Points, in no order, along strands that fork, close into loops and pass close to each other.
In the rows, 128 means zero.
Points whose rows are less than 118 apart are linked; no others are. Some points are linked to none.
q_17: [134 130 128 107 157 154 139 143 122 110 127 120 192  90 115 190  78 137
 183 156  97 170 149 164 137 123 139 153 139 142 187]
q_166: [ 94 141 139 133 136 167 113 137  89  78 133 125 134  79 114 194 125 123
 209 110 143 144 162 185 132 110  93 142  54 109  71]
q_756: [156  93 148 123 116 126 152 134 138 136 140 118  81 138  90  67  67  92
 167 121 172 122 137  97 126 122 149  96 163 131 140]
q_25: [144 157 149 129 139 179  81 190 121  89 103 127 129 133 139 165 114 113
 171 129 109 135  88 117 139 103 174 175 115 150 136]
q_485: [110 109 143 133 138 148 175 131 137 141 133 121 173 128  88 123  40  94
 154 125 125 145  84 100 118 108 159 146 155 157 184]
q_93: [119 154 118 136 131 179 118 148 103  81  94 142 164 128 121 148 176 135
  91 150  88 150  73 140 181 104 147 173 134 130 127]
q_997: [176 164 110 136 143 123  61 155 109  98 115 139  63 149 156 126 134 125
 123 151 116 144 115 113 167 122 151 173 129 157 111]
q_23: [119  62 104 182 115  85 179 116 145 141 143 129 177 147  83  87  74 133
 135 128 150  81 110 123  43 131  93 176 136  79 143]
q_626: [131 125  87 155 165 180 152 137 111 146  97 166 193 104 129 111 118 153
  99 182 146 130 124 128 138 131 146 150 159 117 197]
q_680: [122 159 156  99 109 133 124 124 155 128 131 121 128 114 186 114 130 104
 110 130 122 141  91 107 182 172 128 144 147 177 124]
q_656: [148 136 152 143 149 102 179 120 109 121 135  93  71 161  72  63 149 113
 134  80 181 145  77 113  77 128 130 145 171  93 131]
q_603: [114 102 117  99 101  89  62  83 152  96 145 129 106 133 147 136 184 136
  89 171  72 116 105 141 165  94  99 138  98 142  80]
q_927: [197 151 110  98  80 116 119 134 138 205 144  61  91 146 157  94 185 140
 138  95 129 149 177 135 151 136 144  92 195 150  85]
q_947: [127 111 154 127 165 143 162 148 114 117 134 148 122 131  88 148  74 104
 185  91 155 113  89 127 107 117 126 144  88  88 141]
q_226: [121 131 132 116 125 171 130 151 111  55 106 160 132  88 138 155 138 140
 133 166  89 151 107 149 183 124 103 145  89 126  96]
q_463: [156 158 126 110 145 121 102 131  94  91 119 139  49 136 127 119 155 112
 143  94 175 123 142 136 128 135 110 116 113 121  92]
q_18: [132 104 163 166 155 119 177 122 116 126 136 108  80 153  61  83 110  95
 144  87 174 123  52 108  92 111 109 159 133  76 122]
q_901: [118 129 108 152 106 134 152 112 116 119  93 131 156 157 120 149 199 178
  41 154  79 151  94 126  91 122 143 107 114 104 134]
q_813: [109 126 157 109  90 120 144 128 155 159 165 108 141 143 131 110 121 101
 133  69 144 107 136 118 126 161 150  44 158 148 131]
q_333: [ 96 154 143 124 133 144 179 136 128 137 133 122 189 135 123 150  86 105
 127 123 107 131  82 118 107 139 165 119 145 149 173]
q_621: [123 135 147 131 134 128  79 165 118  88 128 149  85 108 151 179 135 111
 190 100 117 136  94 137 137 124 101 167  39 140  67]
q_176: [136 140 187 136 158 183 138 163 121 124 105 134  89  99 162  80  64 116
 165 116 153 163 123  92 158 152 151 157 122 144 153]
q_618: [106 119 101 123 109 106  72 105  94 108 119 123  87 143 125 135 131 121
 100 135 110 130 124 160 145  81  86 150  63 139  74]
q_807: [158 105 141 145 128 135 177 124 141 152 126 120 100 134  92  61  54  99
 134 151 165 151 114  86 137 112 145 133 176 143 164]
q_839: [117 130 141  96 136 148 112 142 132 117 124 129 138 124 146 145  82 115
 138 108 145 122 159 137 126 143 121 101 118 144 134]
q_122: [159 139 120 144 137  90  83 110 168 188 141 159 111  88 207 135 126 135
 111 171  98 123 189 120 208 147 133 103 175 147 128]
q_254: [101 118 153  73 140 125 113 123 185  82 155 131 158  83 122 169 169 119
 172 166  90  79 134 138 146 125 119 108 122 128 107]
q_589: [155 148  99 137 116  73 127 100 107 132 125 113  97 188 125 119 216 164
  69  81 165 154 122 135  78 148 123 142 135 116 114]
q_551: [146 125 136 143 162 153 122 158 140 131 151 163 142 100 118 121  75  90
 165 182 138 122 132  99 158 115 196 121 166 145 188]
q_623: [ 89 107  92 111 114 134  70  74 152 122 152 119 138  79 155 179 120 156
 147 204  66 143 211 165 153 119  95 108  72 128  75]
q_573: [ 98 130 141 120 124 108 171 119 148 150 137 125 200 123 119 164 115 121
 108 125  99 122 124 131  98 134 144  82 155 141 176]
q_890: [126 115 112 102 118 108  60 116 151 106 145 136 111 116 160 160 149 128
 117 209  45 118 109 136 186  91 127 164 100 146 101]
q_289: [126  68 118 170 144 117 170 106 133 153 156 132 102 144  84  60  74  96
 160  93 214  95 135 122  80 127  84 156 132  73 130]
q_318: [114 153 139 155 129 144  89 187 115  74 151 130 103  86 155 200 108 118
 192 163  95 142 158 124 128 139 126 163  64 155  97]
q_364: [115 115 131 117 101  59  92  68 161 142 139 117 122 139 162 126 198 139
  59 157  55 127  90 126 157 104 117 126 140 149  99]
q_951: [161 159 114 151 154  78 131 112  97 129 110  98  91 199 121 106 179 165
  84  63 158 160  84 127  82 170 121 173 155 114 112]
q_912: [148 126  93 123 125 130 109 116 122 149 105 152 131 130 179 147 113 146
  71 186 105 138 135 138 173 123 132 143 116 146 142]
q_146: [129  96 140 159 153 162 179 175  93 107 115 102 148 102  51 170  82 132
 200 126 119 153  97 163 130  96  98 181 103  57 125]
q_991: [150  98 145 119  99 136 133 126 110 153 183 126  73 144  78  64 104  94
 197  84 187 109 161 117 132 134 173  65 153 124 118]
q_351: [147 109 164 136 149 152 171 134 107 153 116 112 112 157 108  60  59 129
 163  98 154 121  88  74 123 166 174 142 160  99 161]
q_935: [126 133 121 137 141 144 150 147 101  94  92 125 140 166  95 120 156 152
  81 118 132 112 101 141  87 119 121 137 130  98 140]
q_849: [164 157 128  86 103  91 124 110 154 170 135 103  97 120 165 105 189 122
 121 119 124 133 160 121 168 147 121  97 181 156  93]
q_91: [144 155 125 144 125 120 134 100 126 127  94 136 146 134 122 114 237 155
  45 166  89 158  91 120 121 117 155 112 170 129 149]
q_199: [101 139 140 152 128 137 192 142 111  91 121 129 145 133  67 127 121  93
 115 134 111 142  52 122 106 101 131 134 142 129 135]
q_925: [134 105 138 146 151 126 173 105 100 152 146 129  78 141  99  60 108 100
 173  65 234 107 145 129  96 141 109 123 133  73 120]
q_336: [ 86 115  81 137 123  90  71 100 131 129 162 127 109  84 163 151  87 127
 131 214  67 127 200 135 169 117  95 130  70 161  88]
q_521: [125 157 155 114 128 124 103 138 142  83 118 116 133 148 129 118 185 116
  71 120 104 129  89 124 129 118 143 128 166 152 132]
q_676: [119 145 147 113 125 153 100 160 130 123 108 108 114 141 165 145  66 118
 131 101 130 134 129 126 142 135 127 150  93 155 123]
q_858: [ 98 127 104 186 129 111 191 137 134 150 117 112 176 155  81  89 113 127
  93 157 125 101  94 104  60 134 142 140 163 113 176]
q_602: [154 148 103 132 149 163 117 137 119 144 108 159 151 110 161 136 109 141
  90 170 138 133 135 127 170 140 152 141 146 138 168]
q_366: [131 108 118 126 119 151  93  97 149 139 117 138 159 112 173 182 157 158
 101 211  44 140 142 163 159  82 133 122 126 106 119]
q_559: [127 117 158 156 140 171 168 205  95  89 103 112 148  78  82 164 106 130
 203 128 105 177 111 162 154  88 104 168  95  88 113]
q_739: [124 125 120 111 112 124 116 115 112 147 151 150 112 150 137 133 147  98
 142  68 183  92 159 139 121 144 133  74 116 126 108]
q_80: [148 160 161 152 155 187 110 166 122 116 118 155 106  87 176 117  90 113
 144 144 156 167 108 109 180 155 147 166 121 160 155]
q_748: [142 150 149 119 126 119 102 105 152 115 107 130 139 126 153 121 217 136
  61 166  89 135  97 125 158 114 148 119 185 144 129]
q_472: [126 152 131 148  89  86 209 135 128 169 146  89 102 141  99  71 166 131
 118  83 185 141 147 121  56 163 135  91 161 124 136]
q_926: [101 123 117  92 119 115  74  90 156 112 137 141 116  86 163 140 152 127
 127 166 109  93 177 130 165 135  86  93  97 148  66]
q_250: [172 145 106 120 153 121 106 149 106 123 106 136 123 187 117 119 154 133
 124 103 130 102  92  94 113 136 174 131 167 124 147]
q_870: [119 122 115  91 119 149 115 116 117 104 123 130 157 104 142 208 103 156
 150 151  96 149 171 179 139 125 106 131  82 133 112]
q_111: [104 145 118  94  94 100  81  88 133 153 131 106 101 108 165  93 112 110
 135 100 154 113 163 120 166 164  87 105 113 176  58]
q_908: [117 121 148 125 137 169 155 180 101  61 113 149 138  81  98 159 133 121
 175 141 105 151 110 153 161  95 104 142  93 111 108]
q_375: [124 153 123 114 143 136 102 117  98  81 132 166  85  94 131 131 141 103
 148 122 175 109 171 135 133 137  97  96  83 129  79]
q_188: [122 134 162  99 134 142 110 168 162  84 143 156 120  76 164 144 101 108
 194 149 111 126 117 105 161 167 129 137  97 169 118]
q_438: [ 99 132 113 107 109  86  65  72 161 167 139 122 125  88 162 106 140 123
 129 143 132  83 182 119 168 156  81  87 119 164  54]
q_342: [140 164 127 129  86  89 160 131 136 174 132  80 104 149 134  95 193 138
 100  76 169 133 157 125  89 162 133  81 164 142 114]
q_958: [150 142 128 153  70  73 144 130 147 195 124 101 127 144 140 120 211 156
  84  81 151 108 189 115 102 145 130  71 140 122 124]
q_738: [145 115 129 129 149 153 131 134 137 132 105 159 174  97 138 152 161 133
  96 192  93 110 152 140 140  85 147 100 160 109 167]
q_819: [163 123  97 121 103  85 104 109 125 178 104 139 118 147 165 130 154 147
  67 167 106 126 144 127 154 109 127 124 125 143 138]
q_441: [116 109 113 142 145 162 181 156  83  95 107 123 171 136  53 157 114 139
 166 141 117 134  75 154 118  89 123 168 120  71 139]
q_368: [155 108 159 121  78 134 172 124 109 165 163  82  76 162  83  55 130 121
 171  74 169 135 129 120 110 141 181  83 179 119 117]
q_654: [ 87 138 117 134  95 109 158  98 115 137 137 143 150 155 141 181 175 153
  65 112 123 128 115 164  72 133 134 102  75 109 123]
q_115: [114 129 122 128 111 136  79 171 142  75 155 129 121  79 156 203 140 143
 207 187  72 145 138 136 152 137 112 180  55 162  79]
q_332: [167 125 106 134 156 137 125 158 130 168 143 142 107 127 148  69  72 149
 147 131 152 145 207 107 145 177 160 100 182 125 192]
q_989: [155 123  79 154 127 134 124 121 117 177  70 144 175 154 155 125 176 180
  61 177 110 101 125  99 121 132 142 160 139 104 166]
q_371: [122 100 143 145 175 153 169 156 118 114 124 110 159  95  65 156  38 126
 200 114 124 179 111 153 122 107  96 174 111 103 160]
q_429: [ 77  88  98 127 113  91  75  88 141 126 170 117 103  84 155 133 120 136
 133 242  40 118 161 144 175  87  94 143  68 142  96]
q_215: [ 90 105 134 119 101 130 176  84 139 129 149 124 196 109 112 189 159 155
 112 135 107 145 150 169  75 113 117  75 101 106 141]
q_88: [106  95 147 130 143 132 164 118 123 130 163 149 123 128  89 125  72  83
 171  75 183 110 128 141 106 108 114 115 100 114 131]
q_783: [ 90 121 148 127 131 160 159 127  96  96 137 108 155 114  88 186 127 113
 176  90 150 138 137 197 114 100  89 139  89 104 109]
q_562: [112 101 148 125  98 144 157  86 156 142 117 116 211  96 136 191 163 178
 100 163  58 166 162 168 106 104 120  77 119  99 156]
q_126: [137 144 169 106  97 131 145 115 113 134 165  79  67 160 106  72 161 107
 167  36 177 143 121 124 116 149 166  94 168 140  91]
q_246: [ 91 128 117 166 122 125 162 121 115 131 121 124 142 162 131 115 163 145
  80  77 187  95 138 154  55 146  94 138 102  81 133]
q_882: [162 147 139 109 148 149 113 151 134 133 132 148 142 119 134 129 128  98
 147 150 124 107 104  96 162 128 191 115 179 146 168]
q_241: [184 162 119 122 133 137 157 133 115 167 120 126 119 131 115  75 166 116
 141 132 150 141  96 100 150 135 198 125 225 139 165]
q_685: [150 135 123 148 109  85 214 128 118 158 140  93  95 161  77  54 134 117
 123 112 176 140 102 109  71 146 130 125 177 112 145]
q_445: [104 113 107 122 101 110  69 147 138  81 144 140  99 101 142 154 130 130
 162 189  57 136 105 140 174  97 102 195  50 162  83]
q_208: [ 77 127 124 100 141 153  99 129 153  77 142 143 143  60 152 146 114 148
 167 156 100 139 166 134 175 162  73 137  74 162  78]
q_850: [114 140 145 105 105 118  73 147 146 119 120 110  93 126 169 140  91 105
 135 113 114 118 116 127 156 121 113 162  95 176  88]
q_895: [115 142 147 129 132 142 129 145 116 131  96 104 107 176 148 136  97 132
 106  72 151 117  98 127 114 137 123 147 114 121 122]
q_583: [142 162 141 123 114  97  93 123 121 121 124  99  92 166 151 107 157 111
  99  92 118 161  62 102 159 139 146 165 154 184 103]
q_343: [156 142 115  85  89  91  96 119 133 176 135  96  77 131 171  91 128 110
 125 115 139 132 155 118 180 155 117 104 147 171  88]
q_211: [109 109 137 103 133 137 161 123 142 107 145 110 196  85  78 167  77 120
 171 143 103 175 140 169 128 102 104 135 144 151 180]
q_827: [102 110 130  93 127 104 145  83 143 130 150 172 160  86 123 136 143 122
 125 111 153 116 169 147 119 142 103  50 109 132 124]
q_874: [104 150 136 122 104 104  99 114 129 118 140 115 110 173 134 144 173 105
  88  69 141 114 105 143 102 137 134 110 124 149  92]
q_304: [159 128 110 127 146 133 138 149 123 140 116 146 139 154  89 111 122 106
 139 144 135  92  88  92 119 109 181 110 181 122 175]
q_344: [ 99 121  92 121  81  93  63  73 120 179 152 146 124 151 162 152 155 102
 111 110 149  88 175 156 134 100 116  95  76 144  77]
q_865: [148 104 109 148 122 118 153 154 130 144 104 120 164 154 124  59 123 149
 117 127 151  66 144 102  61 158 132 153 167  89 169]
q_879: [ 94  96 121 166 143 128 186 120 111 113 125 133 137 143  77 100 133 121
 108 100 188  98 124 159  61 115  79 141 112  65 131]
q_716: [126 138 105 147 177 190 135 163 107 112 129 132 188  96 115 163  64 150
 165 166 118 169 155 159 147 120 146 180 145 126 202]
q_587: [145 153 153 141 162 145 108 153 105 114  85  99  88 178 132 115 124 137
 104  76 131 141  62 104 119 139 138 184 133 113 129]
q_286: [128 131 149 102 137 142 104 153 156  78 137 132 146  87 121 163 154 103
 152 175  93 103 141 141 141  89 143 113 137 132 131]
q_801: [141 159 138 107 126 115  96 114 113  92 128 113  77 151 133 117 177 106
 113  67 164 140 111 135 118 137 116 121 131 142  89]
q_880: [ 92 129 155  89 110 138  73 130 173 115 173 131 119 105 141 130 132 102
 204  98 147  72 141 108 147 160 141  87 111 160  82]
q_268: [101 123 103 136 119 124 102 105  90 131 116 123  99 167 138 148 133 133
  83  88 152 116 125 167 119 110  81 151  68 110  85]
q_476: [115 111 141 172 145 134 186 136 122 122 118 115 120 150  55 109  80  96
 141 118 140 129  38 105 104 100 114 163 126  98 138]
q_307: [122 132 176 118 138 153 109 142 144 118 155 144  87  91 155  92  55 116
 192  98 141 154 172  87 152 173 152  96 118 169 119]
q_150: [118 106 134 101 107 115 149  82 153 133 119 163 156 103 154 142 169 150
  78 141 108 137 146 142 127 145 100  70 106 123 128]
q_158: [119 145 150 128 132 168 145 155 116  80 106 137 158 113 103 134 145 107
 122 139 108 141  62 127 154 105 141 156 138 145 144]
q_92: [142  83 111 132 132 115 158 139 149 168 151 143 137 148 100  65  58 140
 148  84 154 126 170 107  99 161 136  89 171 118 180]
q_278: [101 126 125 140 139 144 142 123 110 130 109 109 123 162 143 136 113 144
  95  69 174 107 138 156  90 139  86 132 101  97 105]
q_338: [132 155 152  97 102 102  79 129 174 121 140  96  97 137 169  97 167 110
 117 122 105 127  75  97 183 144 124 167 152 190 101]
q_786: [144 129 176 126 158 143 152 124  95 144 132 111  44 119 101  65 100 106
 191  66 210 140 147 107 116 143 123 112 126  90 111]
q_140: [120 134 102 141 132 138 108 120  86  92  92 129 134 187 111 167 160 169
  72 116  82 168  60 142 130 107 124 172  96 108 101]
q_859: [101 145 106 137 100 144 149 119 106 115 106 117 176 170 122 184 167 171
  72 144  70 154  77 149 110 117 148 137 109 107 121]
q_730: [149 129 106 112 151 153 136 148 102 109 105 151 160 144 119 178 119 142
 141 162 110 113 112 136 122 120 151 135 119 111 154]
q_622: [104 162 125 121 157 141  92 118 108 100 138 151  96  75 134 111  85 113
 165 116 168 125 197 120 130 163  95  79  96 151  90]
q_392: [136 138 158 124 154 152 122 166 105  99 121 147  96 122 128 176 104 108
 182  86 143 119  85 127 121 127 124 149  69 107 110]
q_663: [160 165 133 110  98 123 101 135 137 152 125  67  82 178 157  91 153 121
 102  84 140 153 111 111 146 150 160 138 187 166 114]
q_145: [109 111 143 124 116 111 173 130 134 148 157 128 147 153  98 122  95  99
 133  82 168 104 123 127  87 132 142  77 143 120 151]
q_998: [116 122 130  95 111 153 142 110 132  90 107 153 150 102 151 142 149 143
  87 161  94 139 115 146 167 133  99 108 112 132 115]
q_805: [100 153 121 156 140 132 158 150 111 118  99 107 163 174 104 110 140 143
  76 130 124 108  87 123  76 124 152 142 164 112 169]
q_89: [132 147 138 108 138 150 112 158 138  69 129 170 115  75 163 144 140 116
 146 177 106 132 119 118 186 147 119 152 100 152 108]
q_124: [ 91 122 180  99 119 153 109 127 147 107 167 134 127 100 132 131  85  93
 224  64 165 110 133 114 119 137 152 108  88 151  95]
q_130: [127 117  96 158 121 117 166 124 100 106  95 142 156 156  78  97 198 179
  83 150 128 104  92 114  57 137 126 142 128  72 151]
q_929: [ 93 145 143 110 116 138 117 129 120  85 129 119 139 152 117 182 161 119
 112  91 124 114 108 168 101 103 122 127  99 124 103]
q_259: [125 160 129 136 104  83 149 117 137 159 123 131 137 163 139 147 189 137
  63 118 104 118 103 120  99 158 159  86 145 130 135]
q_619: [104 110 173 111 125 148 147 154 157  88 144 116 135  98  87 117  95  75
 164 136 136 119 107 126 124  89 118 123 131 153 134]
q_841: [127 134 116 117 159 115  92 117 158 136 151 158 115  72 184 131 109 130
 114 174  98 137 196 123 182 163 114 100 140 156 122]
q_906: [146 117 125 158 166 154 140 167 128 118 150 143 124 110  95 127  33 102
 182 180 132 133 140 100 122 112 168 146 140 128 179]
q_460: [108  67 112 183 144 120 179 111 132 136 152 125 131 147  76  99  90 101
 133 105 187  90 112 149  64 107  67 172 119  57 125]
q_285: [112 108 125 118 120 125  77  84 180 141 131 120 148  89 186 179 141 155
 119 210  42 123 181 162 168  91 107 118 108 123  98]
q_922: [134 111 132 146 109 141 138 100 156 176  86 133 188 123 164 173 164 182
  62 175  63 143 151 129 112 100 135 100 111 101 160]
q_593: [ 88 110 122 118 138 131 151  96 118 120 155 170 155 104 102 145 114  96
 158  99 184 106 179 157 103 108  97  86  95 122 127]
q_7: [132 131 143 127 154 160  97 123 157 110 134 154 167  73 162 176 154 133
 123 213  72 109 149 147 174 100 150 123 156 112 139]
q_902: [122 133 144 120 120  95  51 151 134  89 130 135  80 141 153 141 131 107
 154 103 108 122  91 122 155 114 111 175  69 172  74]
q_272: [155 136 147 135 100  90 179 140 150 196 123 115 145 126 135 101 161 128
 107 103 129 123 152  99 127 157 148  54 192 132 161]
q_875: [114  63 120 161 103 110 163 113 163 174 170 115 132 168  76  63  39 112
 142  77 176 123 153 110  78 134 125 103 155 121 148]
q_450: [ 98  63 129 160 132 123 160 107 164 165 164 116 138 162  79 103   4 119
 158  82 159 150 120 113  73 119 118 159 139 106 145]
q_369: [193 152 119 142 125 107 103 117 146 210 125 139 131 110 198 124 159 135
 103 159 122 121 144 116 198 138 170 115 199 137 152]
q_16: [113  93 106 132 136 125 183 132 130 131 130 124 193 128  71 144  83 142
 131 136 133 129 146 154  75 103 112 125 133 105 174]
q_842: [129 126  89 157 113 150 140 107 129 185  78 140 195 152 159 161 151 185
  60 179  78 131 124 118 118 126 145 133 118 114 166]
q_461: [128 159 139 158 162 163 109 191 115  89 155 137  97 104 163 169  70 116
 170 157 106 142 166  98 132 157 151 143  95 153 144]
q_76: [128 147 123 163 180 199 123 171 110 109 125 156 148  90 158 151  59 140
 140 140 134 167 136 132 170 143 137 184 114 137 169]
q_591: [157 138 100 142 148 146 119 152 109 159  87 126 125 170 176 109  75 159
 111 130 138 108 115 110 134 167 125 184 141 114 150]
q_944: [153 168 137 114  95 111 122 127 120 152 137  57  71 180 140  87 168 131
 118  47 168 150 133 129 102 151 150 109 180 141  95]
q_339: [ 76 130 110 109 122 128  59 109 162  91 147 131 119  78 144 148 146 144
 162 183 107  97 155 129 167 142  71 149  57 150  46]
q_486: [170 144 110 116 152 128  82 131 102  69 100 160  89 144 119 134 173 146
  90 148 107 153  98 126 161 118 133 155 123 136 113]
q_454: [179 167 109 143 144 126  73 118 132 164 133 158 104 104 183 132 168 121
  92 185 122 120 133 118 200 121 174 142 184 147 142]
q_798: [106  98  95 116  70 101 105  58 129 151 137 136 107 157 147 143 167 146
  69 146  98 136 113 155 112  87 103 108  63 124  94]
q_864: [122 133 180 133 175 154 127 137 105 120 132 131  62 101 122  94  73 106
 193  75 194 130 154 102 124 153 117 111  82 105 102]
q_181: [151  86  99 132 174 123 156 148 139 149 137 154 148 135 118  66  41 157
 158 117 147 126 157 112  93 170 123 140 161  96 185]
q_36: [137 125 161 116 112 132 156 135 155 174 141 115 150 123 141  90 114 113
 116 103 125 128 137 105 150 158 175  71 197 150 168]
q_544: [146 134  98 135 144 155 101 111  90  86  87 144 139 165 111 138 189 161
  62 150  80 161  72 129 148 102 146 157 131 128 123]
q_974: [132 102 102 120  95 102 101  87 134 171 126 153 132 141 160 159 167 150
  89 121 143 102 187 138 110 108 111  83  79 113 112]
q_931: [141 164 141 152 170 173 107 190  99  63 102 135  72 102 139 125 120 119
 138 151 129 144 143 123 153 128 117 156  98 122 113]
q_740: [162 116 113 161 115  82 163 150 143 178 102 134 169 146 100  96 192 166
  91 135 123  80 149  79  82 133 156 114 153  87 182]
q_640: [137 125  90 158 144 156 167 135 110 151  73 151 193 129 125  92 152 166
  78 172 130 103 115 113  98 137 141 153 159 103 190]
q_671: [146 123 132 141 118  93 142 146 145 154 117 129 156 151  95 121 179 127
  95 133 126  86 138 111  87  99 159  85 168 103 168]
q_271: [186 172 131 110 140 118 128 127 125 122 115 115 113 143 125  95 200 119
 110 125 134 155 101 104 146 128 175 132 215 151 150]
q_57: [149 125 111 135 181 159 136 152 116 145 106 147 145 135 155  99  41 160
 145 127 142 127 143 109 124 181 136 159 144 100 184]
q_755: [110  82 127 145 155 137 175 122 141 141 146 103 158 138  67 132  11 123
 185  95 136 155 114 136  78 110 103 168 130 111 171]
q_826: [121  99 138 109 137 136 154 129 160 130 156 125 181 105  84 141  36  96
 173 137 107 167 127 127 121  87 137 133 156 157 182]
q_74: [132 116 106 127 167 126 131 132 109 140 134 164 108 136 136 132  67 143
 152  82 184 113 175 142 107 171  96 114  92 102 130]
q_508: [147 159 101 149 145 138  99 138  97 150  81 110 110 186 152 111 122 145
  87 123 132 127  73 101 144 141 144 193 144 133 138]
q_796: [114 124 140  82 136 137 133 126 152 126 134 131 183 101 144 170 102 125
 125 132 100 126 144 145 133 130 131  94 136 146 153]
q_972: [147 115  96 121 127  71  60 117  94 100 122 135  65 168 120 123 135 129
  99 132 110 141 107 140 151  83 109 167  86 151  96]
q_506: [114 149 134 118 115 172  90 153 142 115 126 113 163 103 168 180 112 127
 128 171  92 139 130 157 177 111 136 180 120 160 132]
q_37: [158 111 123 136  80  68 120  94 146 193 104 125 124 136 153 137 202 171
  64 121 130 114 189 109 119 114 112  80 100 111 120]
q_334: [128 119 132 113  96  38  76  77 177 170 149 110  97 135 168 109 215 136
  96 140  73 102 128 121 177 112 110 119 171 151  77]
q_986: [125 155 115 104 149 125 103 123 137 104 142 158  99  79 154 124  97 120
 145 155 128 138 191 111 167 178 108  94 111 158 112]
q_335: [134 133 140 100 101  80 101  96 189 168 137 106 110 112 180 111 188 129
 120 133 105  94 147 114 193 159 105 105 184 153  80]
q_614: [ 95 122 176  90 128 149 120 141 164  91 148 137 152  72 132 161 100 111
 228 107 131 126 123 131 123 144 106 134  75 163 109]
q_799: [151 143 107 156 121  87 167 125 112 120 116 125 127 165  91  91 218 175
  73 111 154 131 112 114  55 148 134 137 145  95 142]
q_273: [195 125 116 128 114 117 188 138 120 187 134 107 119 146 101  55 134 124
 146 129 156 135 118  88 124 144 176 110 221 120 173]
q_629: [134 130 128 132 173 150 130 172 119  96 158 134 128 115 111 173  42 124
 203 146 125 140 170 119 113 131 154 134 111 129 167]
q_263: [152 125  91 134 104 103 122 120 114 160  89 127 130 184 146 132 155 169
  52 138 121 111 125 121 106 132 125 142 119 115 142]
q_519: [165 172 146 109 127  94 147 128 125 110 135  88 103 153 106  93 204 120
 113  96 136 172 102 112  99 135 159 116 208 152 121]
q_764: [ 82 100 101 122  77  75  68  47 121 156 166 137 113 154 140 139 179 107
  89 122 120 112 134 161 123  75 103 114  69 140  75]
q_446: [152 112 139 124 132 105 140 142 150 151 104 145 149 117 118 118 153 130
 100 157 128  95 181 126 111  93 134  69 169 114 171]
q_576: [ 92 114 118 115 116 137 156  92 113 131 136 135 170 138 135 189 128 149
 116 103 144 128 157 182  93 127 104 107  74 113 129]
q_493: [159 120 112 156 124 109 202 125 128 179 118 115 133 140  83  56 118 115
 121 148 161 137 106  86 106 135 140 136 202 135 177]
q_173: [ 82 134 149 143 132 154 173 139 102  93 135 105 153 146  86 169 131 109
 135  90 142 129  96 173  88 103 114 136 102  96 123]
q_423: [ 95 142 115 130 131 161  87 108  91  81 131 152 111  93 129 170 132 124
 157 123 147 123 167 166 138 113  84 128  50 116  54]

A fork is a point with three links, a tip a point with one. Leave the first point through the second and follow the links. Name the first fork or tip that comes.
q_57 / q_181 -> q_146
q_250 / q_304 -> q_849
q_445 / q_115 -> q_250
q_80 / q_76 -> q_676
q_146 / q_371 -> q_895
q_544 / q_93 -> q_685
q_166 / q_783 -> q_375

A tip is a point with one link. Name the tips that can be reached along the links from each point below, in the order of the rows.
q_799 -> q_951, q_858
q_472 -> q_997, q_680, q_521, q_798, q_519
q_874 -> q_454
q_989 -> q_654
q_629 -> q_927, q_250, q_208
q_738 -> q_254, q_429, q_740

A piece is two or more points that can be reached from each other along the links. Count, over all rows, the pieces, the separate loops (a circle has one, a figure eight two, a Y none), the forks (points with three links) and the tips (points with one).
pieces -> 7
loops -> 4
forks -> 16
tips -> 22

Name the points in between on the shortest way along the links from the first point to the second, in order.
q_158 / q_991 -> q_199 q_476 q_18 q_656 q_685 q_493 q_807 q_756
q_974 / q_807 -> q_37 q_958 q_342 q_472 q_685 q_493
q_841 / q_929 -> q_986 q_622 q_375 q_463 q_801 q_874
q_289 / q_89 -> q_460 q_879 q_246 q_278 q_895 q_676 q_850 q_902 q_621 q_392 q_947 q_88 q_593 q_827 q_150 q_998 q_226
q_215 / q_602 -> q_562 q_922 q_842 q_989 q_640 q_626
